A landscape with many valleys, sampled at points; each row gives a point and its height.
A ball rolls from a point to the lowest of its 2 nearest points, and stops where none of them is lower. Distance is the straight distance between rows; heights are no part of it.
Lurol (h 51.2): [115 151 110 142 105 156 100 158 117 161 130 106 129 107 139 134 143 161
 149 134  73 145 142]
dovid (h 48.5): [108  89 131  84 162 138 138 123 130 110 101 182 115 121 163  94 116 100
 115 129 127  92 130]
lagoz (h 61.8): [110 115  91 127 134 150 143 175 159 103 122 160 162  87 168 118 121 138
 108 156 109  97  66]
tola (h 63.1): [122 195 120 133 142 146  87 140 146 121 181 104 121 138 124 154 111 167
 163  90 120 175 133]
nes (h 30.2): [145 132 130 115  84 107 143  76  55 144 122  86  99 101 100 114 159 111
 107 146 155 105 142]
det (h 20.6): [117  98 181 106 182 119 124 121 177 133 150 195 119 181 133 126  93 119
 135  64 129 155 144]
Pif (h 37.3): [122 161 107  80 153 121 133 116 125  80 138 135 116 100 138 126 126 134
 137 105 147 106 107]
Bis (h 14.1): [142  80 171 178  77 125 154 116  90 153  88 117 134 123  66 138 158 108
 128 152 116 110 165]
vefim (h 36.8): [ 96 109 167 183 142  96 136 159 169  73 114  97 152 115 107 127 123 122
 110 186 139  79 126]
Tuk (h 66.0): [152 180  51  88 117  93 121  95  85  93 147  81 140 109 150 157 143 140
 119 147 150 120 108]
sabu (h 60.3): [152 208 110 122 176 100 142 140 139  82 110  80 166 155 202 169 120 124
 154 120 119 178 123]
sas (h 44.3): [188 176  67 160  53 153 127 114 102 163  80 111 174 121 104 208 169 126
 153 132 116 122 138]
fasap (h 44.9): [122 148 164 121 168  94 135 122 148  76 109 111 117 122 154 125 128 102
 145 127 153 112 131]
ruda (h 33.7): [116 102 101 101 130 149 140 129 116 128 152 152 119  95 125  98 121 136
 112 142 152 113  90]
tivup (h 63.7): [122 140  78 103 127 130 138 154 121  96 116 121 157  91 171 135 130 134
 112 170 117  99  84]
Ponis (h 42.9): [167 143  76 190  40 140 118 163 129 171 147 106 187 153  81 174 121 166
 118 135 134 160 118]
dun (h 66.5): [158 188  76 116 128  88 117  96 113 101 159  71 157 144 123 170 130 139
 113 138 157 138 126]
Gid (h 48.7): [123 108 115 118 162 130 133 158 148 114  96 149 160 136 196 127 115 113
 130 124  76 140 112]
gof (h 43.8): [197 145  60 177  65 159 130 115 122 191  86 143 196 150 104 213 144 118
 142 131 111 138 152]
kup (h 32.1): [114 195  93  92 149 131 132 135 130  64 123 106 124  81 173 142 126 144
 140 121 122 122 104]
mis (h 18.3): [134 104 102 157  70 159 127 162 103 174  82 124 164 106 104 160 173 126
 150 160  85 117 142]
pama (h 37.9): [132 128  84 143 104 114 132 138 111 121 158 109 176 128 117 150 123 121
 104 167 151 117  91]
maza (h 58.2): [117 122  83  76 141 171 126 144 116 110 104 153 114  74 170  96 132 144
 137 126 100 100 114]
Zinup (h 16.1): [121  92 148  83 137 167  97 116 120 188 119 202  66 128 121  67 135 137
 129  88  85 158 145]
nabet (h 49.3): [142  99 133 146  99 118 161 144 123 115  65 112 182 117 148 176 142  86
 128 175 118  97 127]
lavad (h 23.8): [106 138 177 114 164 129 122 101 146 136 170 157  67 140 102 104 104 129
 145  55 138 151 141]
Kezi (h 20.3): [124 102 169 133 164  79 174  48 136 119 128 154  70 168 125 100  96  73
  67 134 192 113  97]
Vudu (h 52.0): [135 137  86 151  98 150 103 149 124 193 122 120 146 145 144 159 153 148
 151 135  71 171 165]
zopad (h 52.8): [125 147 179  86 157 144 103 115 109 110  70 122  61 126 162  75 132 125
 169  77 109 134 170]
Nef (h 30.1): [126 119  64 105 116 178 108 144 109 146 148 150 143 100 141 105 123 151
 105 129 112 130 107]
ruto (h 24.2): [158  71  89 120  73 157 130 112  55 194 132 144 138 120  95 102 147 127
  92 156 131 116 121]
bep (h 18.4): [138 146 109  74 164  97 143  51 129 108 188 158  90 130 101 106 105 138
  86  96 210 102  76]
vuv (h 45.0): [171 186  91 152  80 125 116  92  81 148 109  77 144 127 118 188 174 134
 158 128 129 128 158]
Saros (h 51.9): [107 121 168  95 133 147  97 109 108 157  86 143  49 121 129  72 135 131
 159  99  88 137 181]
dol (h 31.8): [104 145 132 158 107 127 126 162 136 105 139  92 139  90 111 150 127 145
 126 168 127 107 110]
fenel (h 18.7): [133  56 128 119 121 138 124 121 116 188 161 192 116 152 104  98 107 116
  75 118 116 142 130]
ruvo (h 43.4): [191 161  65 197  39 152 117 135 134 192 113 124 192 168  78 210 135 144
 147 124 131 160 137]
navim (h 5.9): [114  96 186 179 115  73 157  97 138 123 155 122 131 161  74 125 114  86
 100 183 181 104 120]
sar (h 53.7): [107 130 202 105 174 132 119 134 159 103  73 150  65 133 137  69 126 117
 169  83 129 110 165]
Zize (h 26.7): [126 138 160  83 170 145 100 104 160 147 161 167  88 154 129 118 118 149
 157  33 123 158 150]
Kiguz (h 10.5): [109 146 150 116 174  89 147  99 166  80 164 140 124 136 128 134 107 112
 109 135 194  99  99]
befo (h 40.2): [135 143 105 168  65 109 131 167 139 121 148  93 188 132 106 171 119 141
 114 182 165 130  71]
bugob (h 20.4): [119 124 159 105 167 134 137  73 151 129 182 162  72 141  92 100 109 133
 119  41 175 116 109]
Nore (h 61.4): [135 202 143 110 165 138  97 116 127 102 123 105  98 149 170 133 124 136
 185  69 112 159 176]
lelot (h 33.5): [104 102 139 163 114 117 140 161 142  96 128 103 140  87  98 103 138 143
 117 192 145  86 103]
siz (h 49.8): [108 152 152 134 105 146 104 135  98 143 115  75 105 109 121 124 155 141
 168 130  96 130 170]
Vizu (h 59.9): [ 98 102 110  96 160 162 135 167 158  94  97 173 129  65 160  98 125 149
 133 140 101  81 101]
Fomut (h 13.8): [154 135 126  91 166 100 140  63 132 105 161 163 106 166 129 118  97 111
  91  79 192 127 112]
medad (h 52.7): [140 101 153 167  90 112 134 115 103 164 165 115 142 174  77 155 113 122
 110 130 150 152 148]
foziz (h 49.7): [121  85  97  75 159 144 126 159 147 135  90 195 148 146 193 121 122 109
 129 110  78 144 137]
maz (h 19.8): [115  48 174 145 132 122 138 110 142 164 147 185  92 171 101  89  92 106
  85 113 132 138 134]
Nago (h 27.4): [121 138 115  97 162 152 124 136 168 116 166 163 126 128 120 133 112 163
 138  58 133 129 101]
falir (h 59.2): [149 197 122 122 183 127 132 151 174  71 113 109 157 130 213 175 116 137
 148  97  94 157 102]
Zok (h 46.0): [176 182  77 133 135 113 121 116 105 121 111  66 155 153 182 173 130 136
 142 122 106 163 156]
mubom (h 39.8): [ 95 138 156 152 173 106 142 164 196  66 124 128 133 110 130 133 121 123
 123 154 147  95 115]
vik (h 53.1): [126 126 154 154 123 108 111 102 105 129 189 113 118 153  94 130 109 121
 113 120 160 142 140]
diba (h 16.3): [132  96 142 163  82 133 129 136 113 162  83 113 145 128 112 156 152 118
 144 154 108 130 163]
Ridok (h 24.5): [112 181 123 129 132 126 122 152 131  88 123  80 128  89 151 153 138 149
 146 143 122 128 113]
neli (h 23.9): [119 119 108 177  70 184 101 198 133 178 126 110 150  91  87 125 161 183
 130 173  85 135 106]
vid (h 45.5): [167 166  99 122 106 118 123 101  86 137 121  79 140 144 151 161 147 112
 147 126 131 150 163]
semaf (h 18.9): [124  79 169 104 166 135 125  94 162 168 167 210  92 191 112 106  93 114
 109  55 144 140 131]
lapu (h 55.4): [143 147 147 147 146  80 158 140 129  92  94 102 184 145 171 171 122  85
 138 158 131 145 135]
pabu (h 55.0): [129 137 107  89 108 151 116 116  75 126 105 115  80  75 143  89 155 138
 148 138 109  96 141]
kogu (h 25.8): [140 104 119 139  78 152 128 109  64 190 141 116 113 102  88  98 154 135
 119 151 133 113 140]
vumi (h 27.7): [136 114  69 103  94 170  91 136  86 193 145 155 141 119 137 101 146 159
 120 139  94 142 135]
gepos (h 65.1): [150 162  43 104 102 119 137 131  94 113 114  98 169  99 169 166 139 145
 114 165 126 112  87]
pef (h 52.4): [160 111 122 165  74 128 124 119  99 178 139 112 177 174  86 189 125 117
 127 121 122 163 169]
tamo (h 17.7): [125  68 134 112 123 146 105 123 103 193 150 176  93 150 121  87 125 121
 111 107  88 164 158]
suz (h 41.9): [138 134  84 183  54 132 127 192 153 147 166 105 190 159 102 163 116 162
 107 157 160 153  86]
pibuk (h 21.1): [113  68 191 135 169 104 161  78 166 145 122 195  78 172 115  84  93  91
  77 106 156 120 114]
sezef (h 37.0): [105 118  91 117 118 150 127 165 146 124 174 150 148  96 107  92 116 151
  92 164 167 103  63]
buta (h 15.5): [123 115 152 126 160 118 130 118 162 105 162 145 127 148 129 113  99 119
 119 108 152 120 120]
pubi (h 53.8): [134 143 142  89 121 140 120  92  79 115  79 107  76 115 162  90 147 121
 162 118 116 116 164]
gelel (h 57.3): [134 177 108 136 158 112 150 160 162  79  90 102 178 126 214 180 112 128
 131 146  99 146  77]
loput (h 56.0): [148 160  97 149 147  90 153 155 150  87 106 109 203 151 192 195 116 107
 115 164 123 151  99]
Nole (h 54.5): [134 148 157 168 114 114 119 131 125 138 126  71 139 159 121 166 138 118
 166 122 114 165 173]
Kuru (h 23.2): [105 115 139 110 172 148 116 150 187 132 141 188 139 151 144 126 113 136
 154  54 110 154 125]
Kamel (h 22.3): [111  81 161 137 152  92 159  81 147 132 147 165 117 176 114 100  99  82
  80 141 171 116 108]
Dovi (h 42.7): [103 174 156 137 179  93 146 145 171  62 118  98 147 119 168 158 125 103
 139 154 143 124 106]
dak (h 62.2): [123 200 138 134 142 127  98 129 125 109 161  70 114 124 143 154 122 143
 173  94 113 162 168]
Kesav (h 55.1): [172 170 137 136 161  79 161 119 111  96 106  94 177 192 175 162 126  89
 141 126 146 175 153]
Seri (h 51.0): [111 126 159 120 124 144  98 121 111 144 132 122  75 114 119  94 138 139
 139 118 110 124 161]
tufi (h 33.3): [ 93 147 137 110 158 159 120 147 182  95 162 139 107  85 117 113 127 173
 160  86 141 111 100]
fivu (h 25.9): [141  73  82  91 103 161 123 112  78 191 123 163 121 133 131  92 135 121
 106 141 107 133 127]
ledob (h 56.5): [110 112  85  96 126 157 126 139  89 124 114 123 103  54 130  79 156 136
 123 158 110  92 112]
piro (h 30.4): [107  82 160 197 103 131 130 199 165 129 110 129 161 121  97 136 139 139
 114 167 101 120 126]
Rade (h 31.6): [110  43 171 180 117 123 131 167 159 159 113 147 152 141  82 122 125 111
 114 160 102 116 156]
gane (h 49.4): [114  83 106  83 166 146 146 153 157 130 115 203 146 123 171 105 110 113
 119 116 112 101 101]
nubob (h 16.5): [128 125 130  95 167  82 163  58 142 100 142 164  77 137 116 105 115 102
  78 133 208  92  76]
marub (h 33.9): [145 118 104  88 126 117 131  82  86 121 154 132 111 124 134 113 121 122
  97 112 148 123 128]
Biz (h 48.3): [118 158 173 143 129 127 108 149 116 102  82  81  99  99 139 107 155 131
 169 141  94 118 171]
dirof (h 47.0): [117 108 125 103 140 121 133 144 141 106 106 137 132 113 163 115 118 112
 127 137 109 110 131]
lefo (h 53.9): [110 135 156 155 117 122 116 133 127 128 161  96 126 141 106 139 122 125
 141 126 119 147 146]
Duv (h 39.2): [ 86 171 125 133 161 145 130 157 189  68 157 124 116  62 110 122 136 182
 137 118 156  90  78]
Dap (h 54.9): [152 164 154 148 151 103 140 127 119 126 106  91 148 171 167 163 125 103
 164 114 119 185 182]
Pazon (h 23.1): [122 144 132  88 151 162  72 115 140 164 164 162  76 137 113 110 133 171
 170  52  88 171 155]
milov (h 52.2): [156  98 102 148  96 137 114 134 111 199 129 134 157 176 120 160 137 128
 137 126  87 181 174]
tun (h 27.5): [107 102 125 190  86 161 106 215 151 151 120 115 166 106 105 142 130 171
 113 164  91 141  91]
nepe (h 28.1): [127 122 150 149  83 130 132 107  75 139 127  84 101 100  69 107 149 128
 128 158 145 100 137]
Povod (h 20.7): [125  85 122 162  81 170 120 181 110 184 110 132 147  85  81 116 163 152
 135 168  91 126 136]
vifil (h 60.8): [157 217 131 106 168 113 115 127 127  86 101  89 135 145 196 145 136 125
 177  94 112 172 157]
Rit (h 41.2): [ 93 146 111 124 138 135 131 160 172  79 167 132 138  73 105 101 118 166
 111 161 179  95  57]
Nupot (h 19.1): [124 111 127  64 142 180  91 112 132 164 127 181  73 113 132  87 141 164
 166  58  83 149 148]
vabu (h 30.6): [111 107 144 150 133 123 133 138 109 114 120 101  98  90  76  90 150 139
 112 178 142  82 132]
Bebaz (h 32.0): [148 145 118  95 117  89 142  67  71 109 136  99  93 127 123 109 139 114
 110 141 170 112 126]
kan (h 48.4): [122  65 135 128 123 122 148 152 129 128  82 138 162 138 153 135 133  92
 124 162 103 118 139]
vil (h 35.9): [137 116 101 123  94 121 135 114 101 140 142 109 136 125 128 130 135 127
 122 137 130 121 127]
sima (h 16.8): [146 117 153 107 160 116 139  78 144 141 187 177 103 175 110 104  91 116
  86  69 162 145 123]
feb (h 46.5): [100 142 193 132 140 102 125 122 133  91 115 100  95 118 122 117 132 110
 153 132 120 127 159]
dif (h 11.4): [122  52 173 176  97 122 155 127 108 157  92 129  99 120  60 104 143 118
  97 164 136  91 148]
karef (h 4.9): [106 132 162 157 147  65 156  99 158  84 158 111 138 147 111 135 114  88
 102 181 195  98 110]
mun (h 8.9): [118  70 177 172 103 104 156 124 121 151 138 128 121 141  67 114 118  95
  90 172 152 114 136]
nebog (h 54.4): [123 141 222 104 196 125 133 116 166  97  87 156  88 172 149  95 113 109
 165  71 152 133 157]

Where does a ball stop that starts at each point below?
pef -> ruto
Duv -> Fomut
gof -> ruto
falir -> ruto
tun -> karef
gepos -> ruto

Call two points neighbours if one is among the 2 nearest of the other. Go from one point of each pair to the other, from neighbour to neighbour, staying as low as possible. Name the highest point that can't be avoided.
Ridok and Fomut -> Rit
Zinup and Fomut -> Kamel
nubob and Fomut -> bep
Ridok and ruto -> lelot
